Each row is a point on a tangle of strands that fork, close into loops and nearly touch. The rows are in no order.
In the rows, 128 means zero.
Points whose rows are less than 175 apart are linked; no others are. Some points are linked to none.
gazu: [144 167  96 141 138 106 168 125  78 173  72 124  99 139  89 112 113 125
 116  87 124  91 114 123 129 120 120 163 110 107 125  70 117 125  88 124
 104 119 123 138 141 149 125 100  92 189 103  93 130 125  97 120]
lel: [ 80 109 136 122 150 118 179 135 164 104 119 119 109 118  90 117 146 147
 140 156 104 124 115 135 148 178 134 133 112  94 133 124 132  87 185  98
 145 158 122 124  94 165  87 142  78 163  81  90 113 154 168 104]
ruzi: [117 167 131 109 105 113  82  78  66 112 148 161 137 138 192 120 148 149
 126 143 149 150 160 145 148 157 127 100 176 141 174 189 127 155 132 121
 134  81  97 114 127 152 152 143 121 126 183 176 162 143 145 150]
dekam: [125  89 132 120 114 154 125 129  95 193 104  68 152 119  91 180 120 125
 165  86 150 143 130 140  89  90 152 137 124 161 152  69 118 131 101 119
 134 110 148  98 158  95 112  71 147 155 184 143 142 118  93 104]
bira: [149 166 121 181 160 119 161 168 206 101  82 146 118 144  95  84 150 120
  86 101  84  98 153  62 134 140 133 176  99 109 155 102 156 129 112 110
  86 134 150 143 162 125 112 108  81 116  99 126 142 107 111 135]
Lomu: [132 143 129 172 124 103 133 149 121 111 150 124  84 162 102 182 158  44
 107 101  89 161  96  62 137 101 159 163  86  92 105 124 113 141 120 133
 121  90 131  80 162  61  93 114 122 111 140 155 104  67 152 112]
genam: [ 78 140 128 141 168 110 163 131 121 122 120 134 120 111 114 164 150 137
 129 123 102 141  98 129 164 140 124  99 130  96 133 115 139 146 145 119
 133 119 129 155 151 169  92  88  80 112 124 106 116  85 164 117]
mevok: [ 98 142  97 170 158 121 183 126 128 126 114 163  81 126 134 112 145 161
 101 134 109 125 104 170 155 164  90 109 129  91 126 157 117 118 125 124
 169 136  76 212  94 201 106 156 109 143  80  72 121 131 145 127]
zeli: [145 103 155  53 143 127  49 155  92  92 204 113 179  95 131 142  62 131
 151 116 167  92 109 119 142 118 131  94 127 159  61  87 167 173 122 154
  79 155 187  74 155  98 158  74 147  45 136 139  83 109 150 136]
disuv: [126 113 144  98 116 137 138  82  95 136 137 132 121 140 112 112 124 157
 150 140 178 107 148 162 133 148 126 136 162 148 135 117 124 119 164 124
 119 140 135  96 104 128 128 142 147 149 131 110 172 205 102 118]
Vodu: [ 87 218 128 121 136  92 143 104  42 154 186 176  59 166 106 112 133 109
  99 121  94  87 135 112 163 178 198 123 135 117 127 109 108 138 177  91
 110  95  91 108 121 152 101  99  98 162  91  90 145 106 157 148]
lenal: [126 215 113 162 126  92 180 145 115 116 107 143  75 163  99  99 160  97
  92 104  88 114 126  82 146 165 173 174  88 107 132 119 128 104 130 103
  98 102  96 113 131 139 101 124 103 179  93 122 125 120 131 121]
suli: [105 136 121 166 145 116 126 164 189 109  96 135 130 148 147 135 196 106
 127 186 116 158 131 102 132  88 126  85 126 109 123 193 128 149 160 136
 137 154 124 182 138 138 128 131 120  89 178 159 124 106 131 127]
sokam: [ 96 109 146 127 215 148 181 148 150 123 125 152 145 109  91 120 107 192
 117 120 118  82 148 152 170 188 139  84 153 166 129  99 137 165 186 109
 110 138 165 150 126 173 102  67 133 101  96  93 141 120 129 129]
begik: [115 211 124 149 127 114 174 176 139 106 111 169  93 128 103  77 158 128
  92 102  80 107 114  73 130 156 161 145 103 104 133 114 137  67 128  79
 122 135  79 163 126 171  88 120  79 131  70  73 121 102 154 122]
loz: [101  86 109 106 174 124  99 112 131 142 136 134 144 130 151 169  92 153
 157 138 125 123 109 166 163 116 120  86 129 121 119 104 133 201 144 185
 113 137 192 157 158 141 159  87 134 110 168 164 115  82 116 128]
Sot: [ 96 132 126 160 126 105 112 167 126 105 125 126 123 154 143 180 184  64
 139 171 127 171 101 107 139  67 122  91 114  92  71 185 108 139 160 154
 138 132 113 132 141 104 118 161 124  77 160 159  82 100 147  99]
runa: [117  75  88 121 155 125 108 106 141 145 160 125 100 187 155 176 109  93
 154 145 120 114 123 174 146  97 139 129 103  90  72 152  94 197 161 211
 136 167 179 139 131 109 183 155 175 125 135 166 109  93 102 123]
siles: [103  86 162 131 109 165 133 137 125 154 113  79 150 133  80 190 162  81
 153 120 154 167 146 109  98  95 155 138 127 162 147 126 124 134 148 101
 142 108 148  69 142  54  97 126 158 124 191 172 152 129 115  95]
kebis: [131  74 112 117  78 114 115 149 141 111 102  61 150 121 136 161 125 119
 185 128 136 190  94 143  98 122 109 158  92 124  98 135 117  72 115 132
 160 137 131  83 113 112 128 173 131 215 127 157  98 169 115 101]
rafu: [145 136 124 153  91 121 130 189 154  89 109  83 143 129 142 134 138 102
 144 115 125 179 117 115 107 162 117 161  95 149 107 144 119  90 101 121
 141 126 100 117 118 140 125 149 141 185 112 167  95 133 116 122]
nikot: [ 67 151 148 172 133 140 169 147  94 146 117 123 114 126  86 188 186  85
 109 130 126 184 111 108 149 122 158 114 131 146 143 139 119 129 139  72
 142  68  85 129 146 110  58  83 130 107 171 145 126  93 159 117]
fibif: [130  94 110 155 148 133 193  76  80 179  81 102  89 115  72 140 111 157
 136  97 143 105  94 203 138 145  90 169 117 105 118  84 103 106  93 123
 170 117 114 129  81 151 110 143  91 220 105  89 133 186  93  92]
nel: [112 195 119 133 108 116 107 116 116 139 110 173 119 128 170  81 172 151
 103 158 122 137 143 119 107 115 138  98 163 136 172 174 126 112 121 108
 126 119  69 191 112 170 137 137 117 106 147 106 144 125 135 148]
leto: [147 181 134  64  90  93  59 127  91 140 141 155 142 143 170  51 118 146
 135 185 152  85 150  96 123 104 169  84 156 136 125 147 133 107 169 121
  91 169 127 112 123 136 177 120 119 115 142 108 140 149 131 153]
Bamak: [157 148 122 115 109 122  52  90 123 120 156 171 140 146 189 108 129  93
 103 116 108 118 140  91 112  77 141 144 145  93 147 173 130 163  79 166
 113 123 125 140 175 104 178 134 113  63 153 151 147  88 131 153]
gakes: [140 158 114 141 115 143 172 151 201 131 100 148 108 120  98  64 145 136
  91 117  69  78 149  91  93 146 165 171 115 101 176 100 134  80 112  94
 114 143 110 154 127 136 112 131  94 132  80  85 137 120 118 125]
Pibef: [109 194 117 154 105  93 143 133  72 103 171 140  55 170 103 162 168  33
  73 113  84 139  99  71 148 111 189 151  94  94  84 141 105 131 129 125
 114 101  81 108 146  94 108 129 122 108 108 129  97  67 176 135]
rora: [119  96  86 158 193 144 182  95 178 166  45 125 116 107 109  78 138 176
  97 187 107  65 135 159 135 122  82 118 104  87 177 109 134 106 145 118
 123 152 142 194 103 161 122 128  92 181 118  64 151 135 109 148]
pak: [162 154 131  63  94 112  49  99 126 134 161 171 130 146 183  59 110 133
 118 147 115  61 168  98 108  77 184 119 152 100 132 158 129 146 138 153
  90 160 144 113 153  99 208 132 127  74 143 132 142 110 135 163]
dal: [122 176 180 124 155 122  97 174 142  57 193 138 168 114 148 152 128 133
 112 141 144 153 168  93 159 180 144  81 151 184 106 171 168 178 156  88
 107  84 131  82 146 125 121 104 154  59 141 189 119 119 184 156]
zafud: [128 161 145  83  90 137 149 119 106 168 137 137 102 142 111  67 137 156
 133 125 151  87 188 132  89 149 192 156 160 166 169 112  99  92 175  99
 113 137  99 104 105 138 127 132 154 164 116 109 163 185 102 141]
mose: [136 132  94 134 166 110 119 111 100 144 167 156  79 186 123 141 105 106
 118 132 130  77 119 154 181 109 136 120 102  82  65 125 109 198 160 190
  98 167 159 153 149 134 154 138 152 113 109 124 118 100 105 122]
Lako: [134 123 159 129 150 113 173 121 138 134 102 127 114 132  64 130 129 119
 137 128 126 102 125  85 164 136 128 152 117 105 127  79 170 132 158 113
  99 141 173  71 139 104  83 124  89 141 119 113 139 154 135  91]
lebav: [113 212 115 159 137  79 169 110  46 134 141 149  56 174  79 138 135  97
 107 108 104  99 122  83 189 179 174 150 111 110 126  95 134 154 158  95
 101  80 127  73 145 125  85 101  90 196 103 124 139 118 136 131]
doda: [125  58 131  87 146 151 141 124 216 113 121 151 163  69 105  94 102 184
 134 164 115  65 104 123 120 111 130 107 121  82 136  88 172  96 147 142
 124 186 179 159 123 141 138 119  90  98  96  46 140 131 162 126]
dup: [117 117 138 198 118 141 156 218 159 111  94  99 133 116 118 142 179 106
 116 109 139 191 117 132 112 136  90 134  97 154 117 147 139  97 100  98
 153 118  80 170 120 155  94 138 156 129 134 171  87 133 127 115]
mev: [181 121 120 164  67 152  76 151 158 135 104 134 142 123 210  95 139 114
 110 127 121 180 129 162  57  81 109 142 148 162 126 198  94  71  62 150
 184 136  75 199 128 127 168 150 155 110 114 133  99 108  96 172]
tep: [102  90 149  68 179 125  85 116 183  97 180 154 151 125 149 155  95 139
 158 146 109 118 128 127 172 133 170 109 126  96 101 156 142 206 189 168
 106 137 214  96 142 107 175 115 127  64 128 186 110  92 154 125]
ruv: [151 140 102 190 149 121 178 193 248  92  96 129 127 139 122  84 136 116
 103 131  91 135 138  94 126 170 107 163  94 111 140 129 132 108 123 124
 134 150 142 160 129 160 134 126 116 162  88 153 112 105 119 153]
morod: [147  70 111 102 105 107 138 126 155 142  91  69 141 107 100 142  92 125
 192 155 157 132  95 150 120 106 104 153  96 118  95 103 116  76 144 156
 152 177 162 106  86 113 147 157 133 206 115 102 114 190 107  91]
Buton: [130 110 110 103 107 127  91 116  95 156 176  76 127 177 169 151 108 101
 161 118 139 150 169 153  86 118 163 161 123 174 123 131  75 155 129 156
 131 107 175  79 129  99 179 134 190 189 165 206 119 111  84 161]
karuf: [166 111 172 137 106 141  74 170 142  65 160 103 177 118 163 163 126  75
 137 122 150 176 130 104 110 116  86 109 132 164  66 190 145 135  97 137
 139 131 145  95 156  71 142 166 151  74 142 180 102 135 160 143]
tob: [220 152 162 138  73 154 103 149 146 118 135 144 148 115 163  76 122 132
  85  91 148 129 181 122  68 133 115 175 160 190 147 139 137  92  65 112
 106 121  78 146 125 105 125 167 175  89 108 132 133 145 100 154]
zakes: [ 97 158 123 171 197 138 177 182 151 142  76 138 137 119 107 126 181 147
 103 145  99 106 125 111 137 110 105  87 125 112 153 115 154 135 138  95
 113 136 123 197 154 165  99  70  92 101 136  91 118  81 144 115]
Tota: [ 87 103 118 141 145 126 171 118 195 120 119 126 114 108 132 105 148 169
 126 177 112 123 117 164 125 157 102  98 130  97 141 178 121  95 174 127
 171 169  91 193  72 194 112 165 105 142  81  72 122 150 171 130]
gep: [127 199 121 123  84 117 134 115 108 153 110 148  98 151 139  71 165 133
 112 134 126 120 183 109  87 137 183 144 162 143 194 143  99  88 142 104
 108 119  69 137  96 152 135 140 126 145 156 127 157 153 109 150]
Fufe: [166 130 111  90  61 137 131 105 163 175  98 140 128 105 134  49 112 186
 115 146 135  98 150 159  55 138 134 163 140 146 186 107 116  46 123 113
 146 152  88 153  83 152 162 160 141 178  94  72 150 169  86 152]
zufol: [157  89  98 110 119 126  78  96 113 172 135  99 137 180 178 121  77 135
 157 139 160 118 148 175 117  97 127 140 128 155 112 138 104 157 130 178
 129 144 206 127 119 111 210 133 185 178 165 181 130 134  62 153]
mek: [127 136 129 109 112 129  86  78  54 150 140 151 124 170 175 137 155 128
 126 172 178 133 139 159 142 104 111  75 169 144 117 184 113 168 134 145
 114 119 112 123 123 118 152 155 165  97 186 143 154 153 108 128]
sobeb: [134  98  89 115 139 120  94  66  99 132 160 133 117 188 176 146 101 121
 153 150 141 115 148 164 158 123 116 140 115 113  93 163 110 195 135 186
 122 121 194 110 129 105 199 170 154 157 160 198 138 135  91 139]
ver: [149 120 137 148 182 143 165 142 132 107 126 145 132 135 113 122 110 172
 119 119 169  90 138 145 175 171  76 109 142 169 116 107 154 166 137 119
  96 144 165 138 128 149 106 123 154 123 108 122 157 149  93 132]
zab: [181 114 165 121 102 135 111 184 165  75 148 112 155  99 113 140 128  79
 125  94 150 169 124  84 127 120  89 140 116 158  82 132 162  95  86 122
 127 128 124 109 136  93 106 149 139  84  96 142 110 152 150 113]
takig: [200 112 155 150  81 164  84 137 165  97 156 142 154 135 201 103 118 104
  98 100 133 154 167 142  72 118 121 171 159 169 137 186 117 111  65 138
 166 129 123 160 136  96 171 173 183 100 127 171 134 122 112 165]
kotu: [ 88  54 130 103 161 150 145  90 223 114 102 114 153  78 128 121 146 171
 149 170  94 121 113 124 127 119 122 128 119  74 173 139 147 111 142 139
 154 167 169 156 117 129 117 134  68 129 135 100 134 122 184 116]
Rutur: [199 135 111 130  96 144 123 124  99 155  95 101 135 126 138  97  89 155
 126  95 157 136 134 169 103 141  84 172 119 177 132  97 122  91  61 126
 134 115  94 131 108 140 144 150 171 197 109 122 126 186  50 129]
futig: [142 117 125 128 117 110  63 179 116  80 135 101 168 148 185 166 138  75
 149 165 148 175 110 121 134  89  93  93 114 135  56 180 124 147 126 169
 133 144 132 124 154 100 158 176 149 107 162 176  88 117 141 133]
Bonof: [121  89 112 176 161 151 164 141 232 116  91  98 145 130 133 123 136 130
 115  97 100 139 150 110 109 144 112 185  98 116 177 128 130 125 115 123
 147 135 164 132 136 132 125 122 111 169 135 177 141  97 107 146]
Zimo: [112 110 100 156 113 132 162 139 203 137  90 119 123 103 125  66 131 178
 110 191 136 115 147 171 107 158 103 127 113 132 179 151 116  56 161 115
 157 162  96 199  57 181 131 158 144 183 105  98 122 165 131 155]
Kiguk: [180 144 111 142 139 134 132 133 121 110 113 127 141 131 145  85  97 174
 105 109 161 120 147 148 142 187  71 146 137 174 146 107 140 132  95 121
  91 121 117 126 114 155 144 128 161 184 111 134 136 156  84 157]
sor: [ 98 124 140 105 107 103 126 126 113 105 125  91 166  69 135 141 125 167
 176 129 111 182  99 123 126 175 118 114 133 119 157 120 140  90 124  97
 147 119 106 115 130 174 114 109  68 176 125 131 113 146 166 129]
vogez: [154 121  94 129 141 134 130 151 194 182  94 121 123 145 131  79  93 157
 116 148 111  76 149 131  97 106 166 128 127 131 160  74  93 133 148 154
 118 172 180 174 124 143 180  86 164 144 116 106 127  86  77 173]
zaga: [103  73 144 102 130 135 116  74 137 110 165 124 144 112 146 175 116 129
 160 102 115 170  96 142 129 133 123 130 142 112 123 145 126 145 111 152
 159 118 160  93 139 111 137 139 113 108 134 143 129 130 164 118]
viz: [175  96 118 130 113 126 133 102 150 155  82 122 128 145 118 118 121 111
 116 137 147 116 139 123 101  87  99 158 118 131 134 134 148 109 105 159
 127 168 148 124 104  81 136 185 148 129 145 115 160 190  84  98]
zivi: [163  71 119  93 141 145 118  89 220 140  81 118 170 120 127 101  94 174
 121 158 128  80 144  98  99 110 118 163 118 118 170 108 179 122 133 140
 117 173 214 118 112  86 174 136 111 163 124 125 171 166  97 134]
Tapu: [159 103  78 132 168 150 155 119 209 156  76 147 131 118 106  67  97 180
 103 169  97  31 148 125 117 116 117 138  99  99 177  82 135 131 137 146
 107 172 186 186 126 143 158 112 105 147  91  75 155 109  96 161]
gagiv: [100 133 164 157 149 143 150 175 200  99 132 132 141 111 103 154 175 107
 102 123 110 154 140  84 132 121 136 113 131 143 143 144 158 142 129 106
 135 111 137 130 151 114  71  95 121  51 146 142 125  93 170 116]
pok: [154  89 117 119  87 126 148 135 163 170  54 119 125 118  91  98 136 113
 120 172 136 109 105 112  81  60 106 139  90 108 117 113 140  65 111 142
 134 179 115 146  88  90 124 190 112 130 133  85 127 193  82  67]
Rapot: [106 123 100 118 116 104 145 124  98 183  85  76 121 151 117 126 131 144
 170 181 168 148 124 166 133 130 116 104 128 150 122 104  93 100 165 128
 155 142 114 134  80 161 150 137 137 225 158 141 112 173  78 122]
kiko: [133 116 113 148 160 130 119  94  65 151 116 126 123 155 133 164 123 137
 130 142 178 128 115 160 173  91  62  85 142 132  93 130 141 177 113 160
 119 117 139 143 134 113 118 156 149 114 180 141 142 162  92 109]
lafan: [132 138 117 127 113 162 160 121 155 170 110 157 123  95 133  53 136 201
 104 169 139  88 159 183  88 156 125 134 167 149 180 129 107  65 161  95
 145 145  72 201  70 171 119 159 154 152  90  61 144 161  98 140]
nep: [138 149  95 159 135 141 136 108 123 111 143 172 103 124 184 108 130 157
  97 121 132 138 116 191 128 143  83 123 158 117 137 170 112 125  92 149
 156 124  74 211 104 182 139 159 150 111  88  91 135 123 125 142]
Gar: [146  64 124  85 130 150 142  96 188 124 100 128 155  88 111 103  78 176
 137 109 131  85 118 130 113 126 117 154 126 107 157  81 158 112 104 142
 119 162 183 118 133 121 144 118 105 141 107  74 161 141 116 127]
vubit: [ 87 122 142 144 159 102 143 151 122 113 174 128 119 122 100 197 128 100
 140 127  82 168  79 116 180 141 157 106 111 105 107 119 119 176 172 124
 138  99 147  99 155 130  82 102 113  96 116 145  79  68 178 107]
Vesi: [124 111 109 133 142 124 106 119  71 129 179  67 137 159 121 191  92  99
 156 103 149 137 134 138 133 137 140 146 105 157 100  95 111 182 136 149
 122  97 192  50 159  85 141 113 177 169 171 195 117 124  97 136]
bolag: [105  86 114 142 179 133 123 117  79 174  85 103 155 134 129 176 123 161
 165 151 164 132 120 159 152  98  87  74 130 137 130  91 126 177 126 152
 122 120 164 154 141 131 128  83 127 144 199 138 135 123  95 114]
fibe: [105 110 160 127 151 131 124 180 189  76 163 121 155  92 125 196 137  95
 138 114 113 180 108  96 157 127 117 102 124 130  97 151 147 149 139 130
 146 106 150 106 151 100  90 115 123  50 114 157  93  89 190 107]
zadu: [106 174  96 151 127  88 109 143 139 116 102 154 108 146 184 105 180 114
 120 183 103 164 121 119 126 107 128  88 131 101 126 190 109 121 145 138
 140 137  77 205 118 174 153 140 107 124 143 140 115  94 136 147]
Sud: [132  82 114 128  99 132 159 146 155 152  88 106 112 108  81 124 125 121
 147 136 153 115  87 165 113  90  98 140  99 113  93 109 115  64 122 136
 162 175 110 149  78 132 124 171 136 154 100  69 107 175 113  84]
Gak: [ 94 125 144 126 125 126 142 104  53 122 213 145  82 146 100 175 128  87
 116 103 124 124 104 168 132 132 166 118 140 151  69 125  76 154 137 134
 151 107  81 106 112 122 102 144 174  82  90  96 107 120 157 118]
Vuso: [127 105 113 115 149 147  84  72 109 148 147 180 134 129 183 148  99 151
 128 124 133 104 112 164 165  89  93  95 140  93 128 158 148 196  99 185
 126 130 143 168 162 131 164 121 131  65 157 136 142  97 113 130]
paz: [136 119  92 170 104 143 124 144 153 142 125 125 116 126 169 125 136 134
 124 123 127 166 110 184  99 120  94 130 136 134 124 172  87  97  91 152
 193 132  72 213 102 161 148 155 161 142 115 118  96 111 103 131]
bubem: [114 136 127  97  76 126 122 144  67 148 105  94 132 130 121 130 152 128
 161 159 158 152 117 161 100 115 130 103 134 151 114 144 101  86 152 114
 148 130  69 128  87 154 132 147 149 159 145 126 120 169 118 122]
beg: [131 152 158 136 124 125 102 158 111 114 173 121 134 138  88 182 134  45
 112 126 132 152 118  50 140  86 153 129 106 128 103 107 136 160 117 113
  96 102 139  69 179  47  89  95 139  63 146 158 109  77 173 122]
Kel: [140 103 110 153 161 124 192  96 130 166  26 114 118 109  93 105 131 177
 126 144 130  94 121 150 142 141  64 141 107 114 146  94 146  98 109 110
 127 133 121 150  98 151 109 135  97 212 134  89 141 181  91 115]
vogag: [133 162 108 161 147 128 162 150 113 166  65 140 119 128 114 109 149 129
 105 123 125 123 112 130 117 100 107 114 116 117 147 103 129 112  98 115
 128 135  95 202 131 161 122 110 110 130 116  82 121 108 104 116]
dudem: [128 104 113 139  90 149 126  95  67 156 131 104 111 111 119 173 117 117
 148  64 129 172  88 185  94 118 114 159 128 125 129 101  97 105  54 137
 177  78  79 120 138 129 111 134 131 155 119 123 120 135  98 116]
kom: [171  97 123 106 132 150  80  92 150 120 143 161 146 139 175 141  97 112
 125 104 131 114 121 114 133  83 102 133 134  81 115 139 155 170  82 189
 112 145 177 133 171  77 172 143 126  88 138 152 140 103 119 127]
sav: [ 98 118 160 153 119 124 201 123 134 121 106 107  97 135  55 139 158 106
 128 108  96 135 118 111 146 170 146 177  96 106 129 100 142 110 159  84
 140 128 135  78 108 120  59 130 100 171 102 107 125 155 142  82]
naso: [112 131 121 105 138 138  98  73  51 139 191 186 110 130 137 164 112 110
 127 109 128 110 103 147 162  86 132  89 142  89 107 125 133 183 100 180
 113 109 121 138 160 112 132 124 133  31 134 102 138  97 155 124]
Zov: [148 155 139 115 137 131 103 110 144 127 157 159 122 172 177  73 120 142
 108 114 131  99 216 106 133 163 168 147 169 148 187 159 116 177 145 124
 101 119 171  98 128 110 189 134 147 117 156 212 170 114 110 178]
sazu: [130  95  77 149 120 119 143  91  84 168 112 100  96 125 128 151 101 135
 160  81 126 140  79 197 121 122 105 163 107  93 117 101  84 109  66 162
 184 110 110 144 110 152 147 154 111 215 105 115 123 146  90 111]
tof: [ 88 116 145 174 124 147 151 187 120 125 104  88 149  95  82 185 160 111
 134 110 140 193 104 121 131 139 121 118 105 148 127 110 147 107 114  87
 145  85 110 117 142 126  67  98 125 134 147 152 100 116 152 103]
lezaf: [121  70 159  87 139 144 103 152 111 103 173 110 174  96 116 194  82 123
 168 113 158 135 104 144 135 114 117  93 133 162  69  91 130 161 140 148
 122 137 179  96 151  91 122  97 157  83 145 143 101 121 143 115]
nek: [114 142 131 131 103 140 118  83  52 133 179 148 101 139 106 182 140  74
 119 110 142 137 104 130 137  91 146 123 138 125 109 143 102 149 100 135
 132  92  90  98 138  82  97 142 150  68 137 118 148 117 150 116]
Buveg: [141 185 148 109  84 115  90 152  98 106 150 113 129 127 135 119 146  92
 120 115 136 149 146  77 109 138 160 124 138 152 125 146 122 115 107 106
 112 111  77 102 143 103 130 119 144  97 132 140 128 117 155 142]
poroz: [141 120 166  78 121 135  55 112 135 113 165 146 176 124 204  90  91 158
 140 122 128 128 185 137 118 148 165 129 169 164 151 167 133 169 132 126
 131 123 179  83 125 108 213 121 160 100 170 213 148 105 142 171]
Febuz: [138 154 171 109 146 122  71 152 159  75 186 133 160 108 170 128 116 130
 118 115 113 154 176 102 119 161 180 121 159 165 148 175 135 170 123 107
 129  92 139  98 154 110 164 102 145  58 151 205 126  91 172 176]
Pomag: [117  74 112 130 137 118 131  99 166 122 106 111 141 108 151 147 112 152
 169 138 109 150  87 143 138 123  95 126 106  76 130 135 127 107 119 161
 151 149 155 148 126 143 138 135  85 156 138 121 117 122 145 107]
bitu: [ 95 109 170 121 135 147 126 137 118 116 137  93 175 120 112 175 143 131
 153 136 164 163 149 131 139 150 134  99 155 177 135 133 133 157 173  91
 126 101 143  78 125 112  96 104 146 116 174 174 143 146 144 125]
kile: [ 97 208 149  79 125  84 100 152  75  93 175 146 130 133 134 102 130 137
 143 179 128 116 151  70 152 157 183  71 148 133 112 144 134 133 200  92
  88 119  97  80 125 159 139  99 112 106 124 128 117 138 186 143]
rotot: [154 150  94 140 159 104 143 126 117 135 113 149  98 159 120 125 100 128
 126 112 113  83 102 114 162 118 117 148 103  75 114  92 141 161 110 160
 100 145 152 132 153 138 132 115 102 143 100 104 121 103 109 121]
Gozas: [112 140 154 122 104 135 144 139 144  88 168 108 132  83 117 142 137 133
 134  78  97 185 121 117 121 185 148 148 133 126 148 124 132  94 120  96
 152  91  88 106 123 158 109 113 113 130  86 136 103 111 180 135]
zini: [113 154 146  51  91 107  91 115  57 120 180 133 142 116 131 110 113 130
 165 159 147 102 120 124 122 120 158  78 149 131  90 129 115 124 189 137
 103 155 113  86 123 141 142 121 118 111 129 101 109 146 161 119]
rolim: [111  59 137 121 164 150 124 115 109 117 194 102 141 139 103 227  84  96
 166  99 131 144  95 153 146 122 137 136 112 150  65  93 123 187 140 153
 136 110 214  66 147  67 109 105 170 111 143 170 100 111 140 108]
tam: [154 107 119 135 111 147 113  80 100 131 146 111 126 126 149 151 108 118
 142  72 126 150 128 143 121 127 111 166 124 120 144 119 119 140  71 153
 135  92 139 102 140 107 142 137 134 143 137 146 147 133 111 121]
bizet: [118 177 147 142  88 126 110 149  99  72 198 118 115  95 123 160 146  76
 110  99 103 193 105 100 127 158 165 134 120 148 106 150 119 102 105  99
 142  64  59  89 132 124 100 122 136 102 105 144 102  98 197 151]
Buna: [156 168 132 130 114 108  81  91 123 125 110 156 130 164 199  86 143 132
 110 134 133 137 190 104 134 137 132 138 149 136 184 187 138 154 121 123
 103 100 135 108 140 124 177 151 115 151 178 194 175 145 101 159]
Tivab: [151 162 148 123  73 124 126 124  76 140 105 109 129 131 129 133 174  97
 125 129 157 176 148 104  96 129 133 144 132 156 135 153 122  85 105  99
 119 101  59 100 119 102 109 159 137 143 166 150 135 165 112 112]
luni: [ 90 129 127  98 105  94 148 139 129 135  82  73 141 116 118 126 142 141
 180 171 120 166 132 123 130 163 132 121 116 122 157 119 118  87 172 106
 145 135 133 104  97 158 127 139  82 236 154 154 120 163 137 131]
petav: [ 95 101 154 130 193 145 178 145 157 144  81 126 144 124  64 107 151 157
 126 148 133  65 151 110 158 145 131 102 132 131 149  85 163 141 192  92
 102 150 182 119 133 124  90  84  95 119 124  98 153 137 144 110]
nav: [123 128 182 126 132 115 131 174 154  77 164 108 149 120  65 160 136  75
 133 116 120 148 101  59 156 137 139 135 117 134  90 111 162 141 166 102
 115 113 153  47 153  69  83 104 130  84 112 147 106 120 179 109]
Bibal: [142 145 137 101 110 125 110  92  62 147 134 162 117 124 137  83 122 155
 131 141 175  87 134 146 119 111 106  98 169 144 120 120 131 115 120 129
 102 146 102 128 104 139 126 134 133 101 127  60 160 197 104 118]
Lef: [185 143 129 144  94 157 134 123 129 118 139 154 105 123 123  98 120 112
  88  74 135 123 139 129  97 129 100 188 136 140 128 115 131  90  49 124
 132 129  76 142 122 113 108 181 155  95  88  89 139 156 108 122]
vuko: [ 99 153 134 110 138 117 138 107  43 127 192 169  91 110 113 167  94 115
 109  91 107 126  84 167 150 151 148  98 145 133  88  97 109 145 129 122
 150 105  87 138 118 170 101  97 116  96  77  65 114 104 163 126]
vaz: [182 118 114 109  76 129 103 128 154 162 105  95 157 105 142  77  95 162
 132 134 143 134 125 158  69 111 125 153 133 162 152 112 114  70 107 134
 146 156 112 153 105 140 161 126 159 175 113 107 112 136  84 146]
tubov: [ 97 193 159  93 164  84  94 181 118  73 190 123 158 100 149 137 108 154
 144 145 112 157 141  84 155 182 173  69 132 148 103 130 151 158 177  83
  94  98 106  88 138 167 126  74 111  97 133 162  87  93 198 152]
vil: [164 165 121 137 104 126 126 110 101  90 177 180 106 137 167  79 110 129
 100 104 135 115 126 150 140 161 101 147 151 119 114 150 124 113  96 152
 127 123  82 144 109 158 132 177 145 108  71  88 136 156 129 133]
govil: [118  53 122 162 171 194 152 114 187 160  77 100 148 112 122 153 130 148
 121  72 106 125 137 140 101 106 104 173 118 109 190 104 136 133  70 127
 147 120 164 159 155 109 104 100 111 137 143 138 161  90  98 123]
nage: [ 87 201 145 112 133 115 136 126  41 135 191 198  76 119  98 114 111 117
 105 109  97  73 102 120 154 143 169  92 136 111  86 108 135 114 160  96
 110 129  81 116 126 163  84 103  79 102  66  28 136 109 172 115]
desum: [164  86 113 128 121 138 117  73 183 149  91 124 147 156 164 117 107 147
 119 135 135 120 163 123 112 111  94 168 125 122 177 147 157 143 113 157
 126 141 191 126 112  98 169 171 125 179 161 166 180 169  91 130]
sidip: [125 132 127  74 121 102 109 130  66 143 117 149 125 115 103 102  96 151
 165 165 169  80  98 147 138  96 125  75 138 117  80  98 128 111 162 146
 108 182 124 130 115 140 135 123 121 128 126  58 126 169 130 101]
nubep: [ 85 162 162 130 116 143 145 147  78 142 149 112 118 140  78 159 173  96
 116 143 160 149 159 111 136 145 179 101 151 188 142 129 106 147 187  74
 117  93  94 100 131 121  80 102 179  95 160 149 139 133 148 131]
bemip: [ 94 130 159 161 166 152 177 171 171 131  83 142 148 106  67 128 175 139
 103 124 113  96 148  82 133 109 130 118 126 125 154  94 182 130 136  74
 105 128 138 149 165 115  57  86  89  51 131 102 141 113 148 104]
pes: [148 115 116 149 156 161 128 112 162 118 101 132 153  95 147 131 108 156
 116  64  94 128 115 123 133 123  88 143 143 107 171  98 160 144  56 140
 112  89 147 142 179 132 123  84  88 109 124 124 149  71 118 141]

A fork is a point with three links, a tip a point with one. Leave the first point through the second and follow the links. Name the first fork or tip that comes.
naso, nek: pes
lezaf, rolim: zakes
zaga, Pomag: dekam
desum, zivi: vogez
govil, Bonof: Vuso
futig, Sot: zini
zini, sidip: zab
petav, sokam: Tota
vogag, gazu: zeli

How many points has the smallest loop of links through each point below? Write - if it is on no loop.
mev: 7
Bamak: 18
Rapot: 8
zakes: 6

A piece is all that can be reached along the links. How many separate loops has the piece of each point below (a circle has one, a figure eight two, a Y none), and how many tips (points with one link)?
sobeb: loops 3, tips 2
suli: loops 1, tips 2
doda: loops 0, tips 2
sor: loops 1, tips 0
